Points, in no order, along strands that fork, close into loops and pass close to each other.
(in the rows, 128 means zero)
Points whose rows are less than 89.5 apart are linked; no others are. Some points are linked to none.
budu: [128 116 118  49  73 133 116 153 127  80 183 121 131 107  59  99 143 160
 119 158 165 154 120  99]
miz: [ 98 166 105 182 100 108 175  81 130 117 113 100 114 138 133 112  91 130
 149 111 103 140  85 164]
Fet: [140  54  95  60 183 127 118 186 117  94 143 166 161 122  55 127 131 154
 130 145 176 114 129  68]
labo: [152 107 138 117 154 147  86 156 134 129 125 119 155 135 151  93 133 128
  93 117 115 159  96 108]
zel: [ 90 158 111 176 148 118 111 100 145 101 120 100 130 120 138 157 139 108
 117 117  77 166 137 145]
pipa: [142 150 161  98 132 143 148 151 135 191 123 119 142 157 141 121 106 131
 161 149 153  58 101 141]
dis: [ 88 184 114 203 125 160 130 124 124 163 110  83 138 123 169 125 116  86
 130 113  89 130  97 152]
zol: [123 124 118 167 147 138 123 115 153 154 118 127 143 124 136 148 120 145
 159 143 159  52 143 135]
reri: [117 174 146 108  75 115 158  98 120 126 131  62 109 158 137  98 104 104
 123  92 111 167 112 162]
Nobi: [135 172 123 115  67 144 143 138  98 148 143 105 127 132 158  87 116 109
  96  91 121 199 111 135]
Kef: [128 141 100 176 126  95 150  85 102  99 119 170 112 119 126 133 109 173
 178 123 126  87 125 152]
gilu: [113 138 158  72  59 156 143 120 173  66 182  74 123 125  98 135 122 109
  51 111 104 193 146 120]
fupa: [115 191 127  99 119 117 147  93 148 110 171  57 117 137 142 125 124  85
 103  99  80 195 131 137]
fav: [115 158 107 161 128  98 125  87 155 147 136  83 115 124 141 133 138  98
 142 121 121 138 151 149]
Vagev: [172 124 123  81 141 151 121 176  85 160 128 168 148 123 121 129 134 132
 104 122 151 150 136 110]
mogik: [121 160  85 162 109 118 136 130 136 149 133 126 140 108 109 121 110 152
 160 145 159 114 107 152]
mukuz: [146 129 138  82 128  97 136  94 160 101 163 113 106 127  79 140 126 143
 120 137 126 144 131 133]
Vipo: [138 147 113 121  93 161 133 164 102 148 123 151 147 109 114 140 125 126
  87 121 141 187 137 137]
zemuz: [142 115 123  54 138 135  92 185  96 128 130 130 157 138  98 100 135 152
 138 143 174 110 122 102]
seran: [130 131  99 159 182 144 107 138 142 141 120 168 159 107 128 178 125 141
 108 122 113 134 134 125]
Vum: [ 91 146 115 146 122 100 120 116 132  84 124 124 122 109 116 174 163 106
 108 118  84 190 152 136]
Tezi: [118 113 136 183 130 135 123 116 103 179 111 180 118 130 204 100 118 152
 198 121 136  23 122 134]
govo: [129  67 104 154 160 149  94 170 105 137  91 166 140 113 117 133 137 140
 135 149 165 101 153 112]
teg: [161  82 125  63 182 100  92 137 135 114 139 132 140 136  83 129 120 156
 114 112 152 135 148 116]
fak: [122 158 113 157 108 123 201  93 137 135 134 131 105 122 134 174 130  75
 108 117 103 176 153 139]
gat: [115 141 155 125 107 159 160 143 158 100 131 121 131 122 130 166 146  78
  67 144  87 182 135 122]
padep: [134 130 135 181 169 148 115 103 104 138  91 157 132 134 138 164  93 164
 136 106 103  80 151 156]
Malu: [123 133 123 178 167 151 118  71 131 153 125 162 144 133 184 140  98 162
 178  93 120  13 153 137]
Lipa: [110 100 159 133 129 128  65 155 117 177  92  95 117 149 160  77 133 130
 173 125 142  70 110 144]
fiz: [128 148 151  97  94 115 122 124 141 122 134  76 121 145 113  93 106 147
 133 125 136 140 103 153]
div: [130 111 127 134 169 155 105 158 151 123 113 151 169 122 113 172 121 137
  85 132 115 143 128 119]
fod: [139 153 113 141 138 104 119 140  97 120 141 164 135 114 151 109 160 141
 150 144 116 136  90 116]
Nabep: [130  77 135 143 118 117 154 120 168 118 127 131 111 130 112 103 112 154
 168 179 177  63 112 126]
Pekar: [132 139  74 164 157 138 116 136 132 135 132 172 166  96 109 166 118 162
 130 138 143 116 126 129]
kekul: [144  90 140 131 142 129 116 158  78 165 105 171 112 137 162 102 145 136
 176 144 158  63 131 113]
rido: [152  98  97 123 196 120  86 137 112 155 117 153 152 125 115 143 121 159
 149 110 159  75 154 116]
nasod: [130 146 133  61  29 146 113 157 114 127 160  80 136 132 118  82 110 134
 102 112 186 159 147 135]
mag: [131  92 142  70 102 133 131 176 109  95 136 135 123 132 100  83 145 142
 148 185 174 112 100  97]
kuro: [149 125 116 111 148  94 155  97 173 115 179 144 125 119 112 120 131 146
 154 165 146  91  95 103]
Zer: [146  85 121  82 119 132 131 165 144  91 162 197 136  97  94 150 138 135
  72 135 115 198 124  85]
kiz: [ 82 143 134 173 107 110 185  83 140  62 118 102  91 127 124 150 148  83
 111 131  70 164 122 135]
zev: [111 161 117 164 145  95 163  57 158  96 144 119 104 128 130 176 128 119
 145 129  93 111 162 144]
gisi: [133 139 169  89  83 158 132 169  85  96 119 117 137 139 119 108 144 129
 106 150 132 141 108 126]
Sunaz: [132 146 114 183 111 140 171 102 100 174 103 163 110 121 143 164 127 115
 155 129 145  91 168 147]
Kufu: [118 119 125  90 123 154  75 175 117 112 114 100 159 119  79 133 129 152
 103 139 162 145 145 133]
Tede: [149  86 151 137 175 140 134 136 146 172 115 148 134 150 169 116 129 120
 151 138 152  46 121  97]
Zogi: [128  99 123 121 157 139 113 166 132  96 123 143 160 118 101 132 144 149
 123 168 147 109 108  99]
Tumu: [160  58 132  99 180 130 103 155 104 170 100 151 125 139 121 134 138 121
 135 118 173  86 180 104]
sagib: [137 109 144  83 112 151  64 191  71 161 108 114 133 142 143  68 126 143
 137 121 165 124 116 122]
nas: [129  69 141  96 189 125 124 166 134 167 113 133 152 170 144  94 114 150
 187 123 173  11 104  93]
nofaz: [131 132 118  94  96 135  90 152 144 104 175 109 153 107 137  91 150 122
  81 128 136 193 118 101]
pum: [148 109 159  75 132 149  71 181  79 140 108 129 138 142 139 100 148 124
 106 114 136 138 140 113]
zolar: [144 128 120 123 161 122  92 135 120 146 120 131 138 128 114 137 128 143
 139 124 142 111 140 135]
ranaz: [126 135 136 118 154 128 136 105 196 104 155  95 131 122 112 162 125 107
  95 141 101 154 138 128]
lebuf: [135  95 126 151 200 125 119  95 135 110 123 175 146 133 166 158 140 146
 144 120 120  41 165 102]
Mep: [104 124 145 167  87 122 140 133 124 100 109 112 117 126 136  95 157 123
 151 170 135 114  93 132]
zugun: [148 163 154 134 119 143 147 121 113 201 117 109 108 154 176 103  90 109
 137 105 104 122 104 155]
mes: [139  95 137 161 186 150 133 118 139 133 111 183 141 128 157 184 143 124
 120 129 121  67 175 108]
bokob: [160 115 121  97 178  99 130 116 131 106 152 177 130 119 104 162 144 145
 126 132 121 124 141 107]
zom: [119 124 102 126 111  89 120 119 137  92 148 151 111  98 109 146 159 117
 102 123 107 207 149 120]
nop: [171 126 140 121 122 116 150 118  94 151 113 156  98 142 131 118 104 149
 142 118 133 131 126 150]
Favo: [127 124 121 148 110  99 172  91 128  85 128 161  89 119 105 155 117 129
 100 109  79 206 128 140]
dek: [153 100 134 111 195 126 140 142 145 151 133 150 161 148 144 127 128 139
 145 142 149  55 100  88]
pobo: [127  87 128 131 135 101  69 141 118 158 104 110 112 140 142  71 120 157
 184 127 165  90 122 144]
pasez: [127 148 101 137 125 107 155  97 180 104 181 124 126 102  97 127 133 137
 131 161 128 136  87 115]
lepi: [140  98 118 111 126 126 153 144 157 105 141 202 123  96  88 189 125 131
  89 142 110 190 142 107]
nobus: [ 85 174 122 217 128 159 136  97 120 163  92  85 123 136 164 130  96 108
 149  99  87  95 110 169]
zipiv: [124 111 135 190 135 156 123 120 118 189 103 157 126 126 184 117 124 125
 167 128 143  38 136 127]
kozul: [117 122 150 144  99 115 169  94 131  79 113 116  87 136 121 145 132  98
  91 115  79 194 138 141]
salo: [157  81 109  98 216 121 134 155 132 154 133 150 174 149 122 124 124 147
 149 114 168  51 118  72]
Piv: [146  65 108  78 207 122 121 181 101 165 115 143 162 158 116 100 123 144
 181 109 190  32 128  74]
tozin: [135 101 115 136 189 129  74 133 122 183 116 132 146 131 149 115 123 145
 166 107 152  50 129 119]
puzu: [133 104 163  71  66 140 139 143 132  83 152 109 107 134  85  76 114 158
 120 162 156 136  85 121]
zofuz: [129 157 141 148 123 101 113 107 106 187 127 120  97 136 185 104 149 103
 176 109 113 101 138 139]
tesa: [ 98 166 132 137  88 148  89 153 109 142 107  67 144 135 130  90 113 131
 129 110 127 149  98 163]
rudez: [124 156 141 165 103 175 136 153  85 159  81 123 136 134 128 132 115 125
 120 125 117 132 114 157]
sapin: [126 133 103 176 127 133 153 122 124 154 117 183 123 103 139 191 152 101
 120 135 126 143 180 128]
depam: [137 131 137 131 187 122  86 124 140 149 132 120 140 133 171 140 164  99
 128 125 105 112 144 108]
Rif: [ 92 153 119 191  75 130 174 107 131 170  92  83 108 139 143 110 113  95
 149 119 141 111 119 170]
zef: [110 146 163  80  98 135 117 124 151  78 142  79 127 135 110 151 140 104
  70 113  97 187 161 135]
puv: [158  74 137  91 161 139  83 174 121 140 122 127 152 147 141  71 121 145
 115 119 153 128  96  97]
fimep: [ 98 160 141  95 100 118 144  97 133  51 156 108 109 124  85 155 135 123
  89 114  61 202 114 130]
dipub: [141 156 117 132 121 119 112 157  68 154 124 166 128 115 149 112 162 128
 154 139 136 125 116 124]
zemil: [105 182 118 169 104 124 214  77 120 145 118 108 101 138 142 159 124  75
 140 121 107 126 143 149]
vor: [135 154  81 144 133 132 124 135 136 134 140 139 159 100  88 137 106 168
 135 142 154 135 103 139]
zali: [146 116 163  45  84 157 130 135 163  87 187 109 131 130 101 131 124 123
  50 122 121 176 140 102]
darip: [107 143 125 175 155 145 160 107 172 122 121 128 121 116 150 194 109  86
  91 118  63 174 161 140]
dosel: [125 129 122  65  94 130 102 142 145  74 188 120 144 106  87 105 151 145
  93 143 140 177 105  96]
Lud: [151  77 121  83 179 101  92 138 150 101 129 159 135 120  79 161 118 157
  96 110 126 164 151 114]
pidi: [124 153 155 113 134 111 145 102 129  60 149 129 109 133 107 149 143 135
 109 143  65 165 100 123]
mazam: [101 160 104 118  68  91 170  80 120  79 156 105  93 123  99 116 142 102
 111  94 100 212 114 129]
Naz: [104 161 122 178 170 139 151  91 156 139 127  84 100 129 175 169 107  63
 109  95  55 166 166 147]
divit: [152  82 128 152 155 101 117 111 148 123 127 143 115 132 143 104 126 143
 142 137 141 114 120 120]
zusu: [120 173 153 115 116 115 141 105 118  89 138  99 115 140 128 130 153 114
 121 137  84 153 112 137]
mive: [113 103 159 129 100 144  75 167 116 147  90  82 119 141 146  79 144 115
 141 143 150 110 120 143]
Ris: [ 95 172 120 159  94 124 162  93 118 126 105  66 113 147 133  99  86 109
 127  84  96 170  89 166]
Nade: [143 117 166  88 137 113 106 145 125 150 130 112 124 155 164  83 153 116
 155 142 135  96 102 112]
bafo: [101 139 109 216 103 122 186  66 136 131 111 126 105 127 168 133 122 108
 156 123 123  98 139 150]
muze: [112 179 104 149 104 100 159  99 110 119 143 117 109 123 155 120 155  86
 128 113  91 187 118 132]
bimok: [139  93 116  98 193 104 109 133 172 108 137 180 145 115 103 197 116 139
  95 106  96 168 157 110]
pes: [128 179 116 126 103 112 144 115 118 102 155 121 128 126 118  98 116 153
 134 129 102 166  57 138]
gilez: [155 125 132 107  90 114 128 142  78 135 115 139 104 135 128  87 122 146
 143 120 147 156 117 142]
mif: [111 178 135 129  88 116 138 123 100 147 123 101 118 134 140 116 152 103
 151 124 126 139 123 144]
Lam: [143 164 127 149 153 122 159 105 120 128 139 161 129 130 152 155 134 131
 143 143 102 105 115 126]
Nosi: [ 99 150 138 139  97  90 141 118 138 140 118 106 112 143 143  95 114 155
 195 142 138  78  90 163]
Ronen: [104 148 108 215 131 122 167  52 132 142 112 122 101 128 175 152 107 104
 154  92  97 100 167 157]
Zalit: [120 157 160 148  84 140 153 123 141 195 117  72 103 154 177  86 106  84
 141 110 121 128 105 164]
Govip: [119 132 113 179 141 128 131 101 165 152 128 118 124 116 153 156 146  96
 133 140 132 108 164 133]
punup: [ 93 182  92 141  68 106 169 101  95 112 132  94 115 130 134 108 142  89
 117  91 108 199 106 134]
zufi: [135  94 137  85 142 111  73 144 136  90 132 100 140 135 105  86 127 162
 125 133 143 136 107 121]
vus: [104 157 135 165  60 140 175 127 119 170 103  86 111 141 156  88 118  83
 138 120 128 140  96 156]
Vodo: [150 105 168  71 113 138 142 128 162  99 160 139 121 132 111 149 131 106
  63 125 108 187 147 109]
romo: [124 166 117  92  33 141 121 148  91 142 151  92 136 126 135  89 122 116
  97  83 161 191 148 135]
Tem: [157 117 163  78 128 157 153 156 157 138 145 121 146 137 118 133 146 100
  96 164 152 115 124 100]
Gogus: [120 132 126 194 100 109 183  79 142 135 118 140 100 134 171 106 109 129
 172 138 129  82 106 149]
nor: [126 156  81 177 169 137  85 110 110 180 118 144 147 105 130 154 107 158
 155 102 128  81 152 151]
revib: [129 157 142 157 109 126 174  94 125 169 111 119 104 141 149 147 126  97
 146 127 129 100 155 156]
nuzi: [141  90 131 163 140 124 119 142  89 163 101 189 115 134 176  88 120 160
 187 129 144  55 108 124]
devob: [135 130 121 110 122 136  80 156 144 141 146 101 154 124 148  78 138 126
 109 123 144 162 103 114]
rel: [166  89 102  92 127 136 131 168 137 127 159 182 143 102 108 121 133 136
  91 136 160 183 118  91]
zikun: [130 149 130 130 129  99 160  78 153 111 144 115 113 131  98 156 128 133
 145 143 125 114 144 145]
vig: [123  98 142 148 124 121 136 136 135 127 112 136 123 138 146 103 137 147
 180 169 158  54 107 122]
saz: [116 157 114 130 120 129 142 112 169 127 149  96 136 112 107 163 127 102
 100 130 120 172 149 138]
febe: [129 125 127 142 140 139 132 151 117 137 117 171 131 111 135 175 163 108
 105 140 118 150 161 115]
bok: [113 103 134 123  98 136 144 146 157  95 128 170 126  98  94 179 138 113
  75 136 103 204 148 119]
zon: [133  83  96  95 170 131 102 180 109 104 121 166 158 110  77 147 146 158
 131 155 168 115 142  93]
kageb: [137  95 149 108 107 108 152 108 158 102 138 119 100 132  81 112 125 147
 148 173 156 102 116 125]
Dup: [143 101 122 147 185 133 123  76 128 130 131 187 149 135 180 132 112 167
 177  94 127   4 159 111]
Fel: [120 164  99 145 126 137 122 117 142 155 126 112 140 116 110 167 117 112
 101 102 122 179 162 155]
vak: [112 168 134  87  74 138 111 124 128  96 155  67 135 133 130 117 119 110
  72  84 108 199 145 138]
sobuv: [155 128 152  69 125 148 143 162 136 163 137 116 149 147 125 107 115 126
 130 151 165  99 103 116]
rup: [117  95 145 150 174 132  70 136 103 149  93 131 131 137 154 125 149 135
 161 123 136  46 145 118]
Bedob: [153  76 102 113 122 134 119 178 112 115 137 174 135 109 109 103 146 138
 119 160 177 153 121  89]
nov: [144  92 143  95 168 169 104 175 139 170 105 108 165 143 105 132 116 126
 111 133 171  91 133 111]
Lumob: [ 94 146  97 207 126 104 137  88 111  99 110 144 118 110 141 152 152 126
 148 121 105 128 144 141]
tove: [131 132 112  99  83 113 128 126 127 108 157 135 117 108 107 132 147 114
  93 111 131 207 152 127]
geto: [132  82 114 146 117  97 109 119 137 101 121 125 109 117 108  91 119 161
 141 140 150 147 116 137]
Fovo: [148 114 143  63 120 127 126 117 175 113 166  92 126 134  78 132 118 133
  93 135 151 150 144 125]
bot: [142 135 164 114 122 128 117 144 116 169 117 109 116 153 167  85 120 124
 144 124 127 113 101 142]
nisez: [115 122 133 128  98 137 112 164 101 179  94 114 115 137 124 102 113 141
 178 148 176  80 134 158]
poge: [ 92 149 120 164  94  99 177  92 110  76 122 134  97 117 111 143 163 114
 137 144 101 151 117 134]
Dega: [110 165 134  89  76 128 135 113 123  62 155 100 129 123  68 127 118 153
  92 116 103 187 101 139]
vava: [133 160 105  92  41 119 168 100 127 110 186 109 119 121 120  95 112 112
  84  88 132 216 123 124]
dupi: [116 145 152 132 169 148 101 136 155 108 122 101 141 130 159 154 143  93
  87 124  62 165 134 127]
tamot: [162  76 123  75 142 123 132 143 164 136 155 126 136 126  94 105 118 133
 117 147 183 127 130  98]
kuvoz: [148 156 119 106 123 131 112 143 109 106 155 143 147 124 127 107 127 153
 108 128 111 179  75 120]
git: [167 124 158  78 105 131 168 122 132 120 152 144 108 136 115 131 123 122
  88 133 126 171 134 121]
Supek: [113 129 113 174 166 144 129 117 164 134 108 156 138 112 138 214 108 114
  97 111  83 155 177 142]
rabaz: [105 179 108 171 139 144 114 124 139 133 128  92 143 116 151 134 133 104
 116 121  88 163 110 139]
tekos: [145  64 124  69 181 126 135 180 131 107 139 149 164 143  97 105 144 142
 132 150 168  94  99  54]
bomu: [135 127 166 109 117 150 161 134 166 110 146 120 124 128 124 142 155  90
  89 168 115 146 125 110]
bipi: [117 123 153 143 129 123  95 142  90 109  89 123 117 138 135 128 161 132
 146 149 122 103 138 138]
dil: [131 128 144 142 108 161 112 166  56 145  80 147 122 130 123 124 128 141
 131 134 134 137 131 143]
mugeb: [ 95 127 141 199 109 144 140 131 124  98  94 119 124 122 146 128 157 114
 129 160 109 119 108 135]
Nagas: [141 108 136 146 146 162 109 159  83 141  82 153 139 133 119 122 104 162
 130 136 140 111 112 141]
mer: [159 148 131 114 110 119 123 128  96 158 137 135 115 135 160  94 126 120
 119  97 120 179 121 137]
luz: [116 121 147 122 158 136 103 139 151 200 112 109 141 151 152 111  88 153
 182 121 152  19 105 147]
sibit: [136 111 129 177 158 166 115 134 103 163  80 155 139 129 132 143  87 166
 144 120 135  72 129 152]
Kesu: [144  91 157  64  90 131 122 155 144 119 139  93 125 150  95  66  83 167
 134 144 172 122  99 135]
bas: [109 116 164 152 143 140  87 132 100 138  78 108 122 138 137 144 156 122
 148 138 132  72 165 141]
terar: [116 103 107 142  86 100 113 117 132  92 122 108 108 111  94 102 139 135
 124 131 149 180 137 142]
tuva: [ 90 125 131 124  78 146 148 149 163  89 132 128 127 106 120 171 141  82
  56 120  87 224 153 124]
libon: [133  60 108 119 170 147 103 177 108 141  93 142 148 139 105 114 117 150
 157 150 187  69 137 102]
sumil: [145 128 128 136 181 111 134 112 131 104 139 171 135 122 140 160 146 139
 127 140  99 111 125 112]
lir: [162 116 113  74 147  98 140 108 158 116 171 161 117 112  79 160 136 139
 113 131 133 155 150 113]
Gozis: [116 124 124 136  90 122 134 139 108  84 127 138 116 112  92 120 145 145
 121 153 132 161 110 127]
duneg: [150 112 123 123 176 108 154 107 165 123 157 162 145 134 144 123 133 146
 165 156 145  45 103  91]
lebob: [156 106 124  82 172  91 122 121 139  98 161 150 134 130  97 121 144 156
 147 150 143  96 108  93]
fusod: [138 134 101 166 112 120 182 103 143 149 134 160 102 111 127 169 128 103
 117 131 134 162 161 137]
Sagen: [109 154 162 129 125 130 110 136  94  95 107 111 126 139 141 133 170 116
 124 141  92 137 119 133]
kobat: [113 201 118 115 113 114 171  83 133 142 148  61 108 147 142 126 101  85
 128  88  95 170 128 156]
fabe: [124 157 159  65  38 138 152 116 109  68 173  91 114 138  98  96 112 145
  87 102 111 180 101 126]
Nevoz: [158 105 128  43 119 129 119 142 153 128 162 108 137 131  70 117 108 147
 112 138 187 132 144 116]
Tabi: [136 159 147 153 140 149 145 128 105 147 110 136 129 137 153 138 116 126
 125 132 103 114 110 142]
Bobeg: [123 166  91 119  99  96 146 102 155 108 188 115 123 101 101 114 144 123
 123 140 121 179  97 116]
Sunef: [ 94 177 147 135  93 104 123 118 107 175 112  83 100 150 167  99 144  96
 179 110 117 108 118 160]
vefe: [114 158 133 123 130 139 150 148 133 113 136 159 141 109 129 188 169  91
  91 149  90 174 143 114]
kifo: [149 126 118 117 118 109 153 109 113 102 133 173 103 118  90 158 109 151
 104 106 104 194 138 145]
pudim: [ 96 145 112 209 132 127 131  96 101 130 100 142 110 115 166 159 157  97
 134 106  88 129 161 146]
lub: [116 140 130 185 102 118 178  93 145 111 117 119 108 134 130 108 101 141
 150 145 115 119  76 151]
Fene: [112 122 131 143 158 146 126 148 154  89 122 147 159 116 106 166 149 132
 102 167 112 126 110 108]
dumiz: [110 122 109 187 185 121 121  76 175  97 137 161 132 113 170 191 132 121
 126 117  75 107 181 123]
Mugos: [128 108 121 146 203 131 141 105 189  92 140 183 154 115 130 204 114 141
 105 132  87 102 146 100]
Lura: [144 109 113 113 136 121  66 163 104 168 117 118 135 130 131  76 116 156
 159 114 166 118 115 135]
Zufas: [123 163 112 101 160 131 119 130 166 122 153 139 147 111 121 197 113 109
  80 105  75 204 157 132]
tebor: [107 151 136 177  90 159 162 132  96 127  79 111 124 135 116 137 111 114
 108 122 114 158 113 159]
Pesu: [114 148 119 147  90 101 155 117  91  90 117 143 107 120 100 123 146 152
 153 151 126 139 107 140]
gozop: [142  18 118 122 203 138 114 168 122 122  91 157 150 141 104 131 119 146
 134 123 171  71 155  82]
lum: [126  97 155 105 105 127 134 167 130 116 117 124 119 138 126  81 140 136
 164 182 160  89  94 121]
dap: [121 130 137  93 109 142  63 154 119 118 121  85 151 128 114 115 129 139
  93 107 139 165 154 140]
mune: [143  86 170  63  89 150 145 160 133  79 157 127 115 135  97  89 147 133
 109 173 146 133  90  91]
Dez: [144 175  89 111 150 125 114 125 137 150 150 137 146 109 115 173 115 127
 100  99 109 182 153 144]
Depif: [177  93 106 114 165 135 122 163  88 165 116 194 134 116 124 136 125 139
 126 120 152 131 144 112]
divir: [ 95 159 150 165 123 161  76 137  94 216  95  88 119 128 143 120 116 107
 155 101 116  76 125 159]
mut: [117 161 116 183 156 118 164  60 134 140 120 105  94 139 170 154 101  90
 133  89  72 148 159 154]
fup: [136 164  96 136 114  97 132 120 118 122 154 143 130 114 132  91 128 159
 162 137 124 144  69 131]
ritut: [129 123 132 173 141 109 102  99 110 161 114 133 100 131 175 123 154 109
 157 114 123 105 162 138]
Sobo: [133 110 123  70  56 134 115 156 101  85 159 128 120 110  85 105 135 148
  96 136 163 183 152 115]
Zozi: [136  77 140 130 204 136 141 123 168 105 118 178 150 129 125 197 135 132
 105 135 118  86 161  97]
Nemi: [104 168 119 125  96 146  80 142 119 140 118  64 150 128 122 115 125 114
 103 100 127 170 133 154]
rof: [104 177 124  96 106 134 130 107 160  87 183  64 133 125 138 134 115  91
  69  88  77 220 136 129]
dip: [136  55 132  97 200 145 136 180 143 110 120 145 176 142  96 139 144 132
 109 140 158  85 112  61]
luf: [123 116 115 179 154 140 139 110 167 124 129 142 145 112 135 162 133 125
 125 154 136  93 147 121]
bozuf: [119  87 144 119 148 120 127 151 145 148 109 132 134 150 148  97 122 150
 193 160 173  21 107 116]
Patu: [131 165 126 111  59 150 157 160  75 131 129 146 128 118 117 123 140 118
 110 138 149 173 126 132]
Nasad: [135 117 149 130 163 131 117 109 190 120 132  84 132 141 129 132 116 121
 109 142 118 122 125 134]
bivu: [129 106 128 118 191 112 139 110 196  97 146 174 135 115 110 216 115 130
  95 123  78 147 157 111]
Zuko: [139 122 148 111 154 114 100 132 146 127 137 108 133 135 154 113 167 107
 131 150 127 116 126 111]
kozuk: [133 122 133 147 124 107 146 117  91  85 113 171 109 126 113 129 138 170
 167 159 128  93 114 133]
Pude: [110 159 112 100  55 114 164 103 111  81 168 110 106 123 129 108 131  94
  79  80  93 233 118 115]
nivo: [151 161 107 107 112 143 122 153  98 178 132 141 142 116 116 138 130 124
 120 124 158 151 145 135]
mozu: [132 153  83 182 180 140 107  77 130 151 137 167 153 110 158 166 100 161
 157  94 115  51 164 143]
varum: [129 170 146 106  83 141 139 149  98 133 131 115 134 134 135 111 146 117
 126 145 130 144 104 131]
Gon: [158  89 167  38  94 158 123 155 135  83 166 124 132 138 107 107 122 131
  56 118 145 165 137  90]
tisi: [150 111 135 124 146 120 115 154  81 156 121 171 121 125 162 113 169 118
 153 144 143 103 132 106]
bafal: [101 126 118 187 159 112 154  64 187  83 134 135 107 117 153 186 129 105
 120 123  75 132 176 136]
das: [112 166 134 115 154 144 110 135 156 118 141 103 139 125 145 173 127  90
  79 107  64 201 152 133]
luner: [120 148 141 144 180 126  69 123 131 129 120  95 137 133 166 133 151 105
 118 118  78 131 128 129]
piz: [152 104 176  83 127 153 110 167  99 115 101 127 132 149 119 118 132 136
  98 136 132 137 126 122]
felap: [136 109 112 171 136  91 120  96 131 123 128 148 108 122 160 114 152 125
 155 132 130 122 139 127]
palev: [148  78 169  63 116 152 114 167 115  94 120 138 129 139 102 126 131 133
  74 131 141 164 144 110]
bor: [156  67 150  81 173 123  75 158 127 156 108 102 139 160 130  80 113 140
 134 105 159 106 120 114]
revu: [111 134 146 124  87 127  85 148  95 144  93  81 118 144 131  80 120 138
 148 113 142 132 121 161]
gar: [105 154  82 199 130 107 150  77 118  91 125 167 128 102 121 165 123 159
 153 121 111 108 142 149]
navov: [130 169  96 143 118  88 167  89 135 109 178 137 110 110 135 116 140 112
 132 127  95 183  97 121]
nepu: [123  74 129  99 150 153 101 202 105 164  91 124 147 148 115  83  97 152
 179 152 190  54 108 119]
Viza: [111 140 108  90  40 128 123 137 105  79 163 123 125 104  92 110 142 138
  89 108 142 213 139 120]
dalip: [119 118 132 134 119 133 119 148 141 180 106 113 131 141 122 108  85 161
 185 144 177  54 116 160]
zez: [ 93 146 131 211 105 152 168 113 118 116  84 111 123 126 138 146 130 104
 116 137  99 127 117 152]
Zasu: [143  84 156  58 106 133  84 163 127 102 130  90 133 149 107  69 112 155
 120 129 168 134 123 123]
sedi: [108 166 121 138  83  94 171 100 149 136 147 106 111 131 125 111 128 123
 174 153 148 108 102 148]
rolem: [107 135 150 148 108 157  83 157  85 196  81  96 118 130 127 117 126 120
 156 124 150  80 144 161]
vez: [105 155 105 184 125 114 136  85 146 155 125 119 126 123 151 134 110 139
 184 122 143  60 145 156]
kube: [128 161 146 130 150 146 121 125 141 213 119 107 139 148 153 128  91 136
 166 121 134  50 114 155]
tomim: [143 100 109 147 154 146 105 162  82 159  97 187 134 106 120 158 140 135
 129 131 152 117 171 121]
natop: [144 117 143 130 155 126 100 111 145 147 107  95 124 145 121 130 107 136
 127 115 131 121 143 151]
bupen: [166 141 138 109 115 111 175 107 118 131 141 156 102 130 122 129 120 130
 126 137 128 145 121 131]
bar: [102 167 144 173 130 149 108 112 110 180  96  92 122 141 149 131 104 123
 154 105 106  83 121 169]
lakob: [103 167  86 183 116 106 134  88 146 140 133 102 128 112 129 134 121 129
 163 125 138 117 130 156]
gaseg: [129 145 115 129  96 115 154 132 142 141 146 125 124 120 113 111 128 139
 161 162 167 111 104 137]
zitu: [135 134 115 163 189 108 125  80 145 109 145 171 133 121 173 164 143 132
 150 123  94  83 160 110]
povoz: [158  36 133 111 195 144 111 169 122 148  97 160 144 145 119 134 127 127
 108 114 160 109 153  86]
bezed: [121 147 109 147 119  93 137 105 134 151 135 139 121 127 143 112 110 167
 209 138 156  52 118 154]
rifab: [141 111 148 168 164 146 110 119 142 197 119 133 123 137 190 114 129 108
 147 121 127  62 130 120]

A piece is two or more points that can be reached from each other along the links. Count, over all rows, the pieces, the separate loops (a circle has one, a figure eight two, a Y none), the forks (points with three links) and the tips (points with one).
pieces -> 5
loops -> 3
forks -> 18
tips -> 22

A tip is a point with one link. Name the tips that can be reached along the links from each point below, in the order of the rows.
lakob -> dip
zemil -> Sunaz, Bedob, bor
Dega -> Rif, fabe

A fork is a point with three links, a tip a point with one. Leave the first point through the second and follow the links. Name the first fork or tip that comes.
Kufu; dap -> piz
tozin; rup -> fabe
vor; Pekar -> dip
vig; lum -> zufi
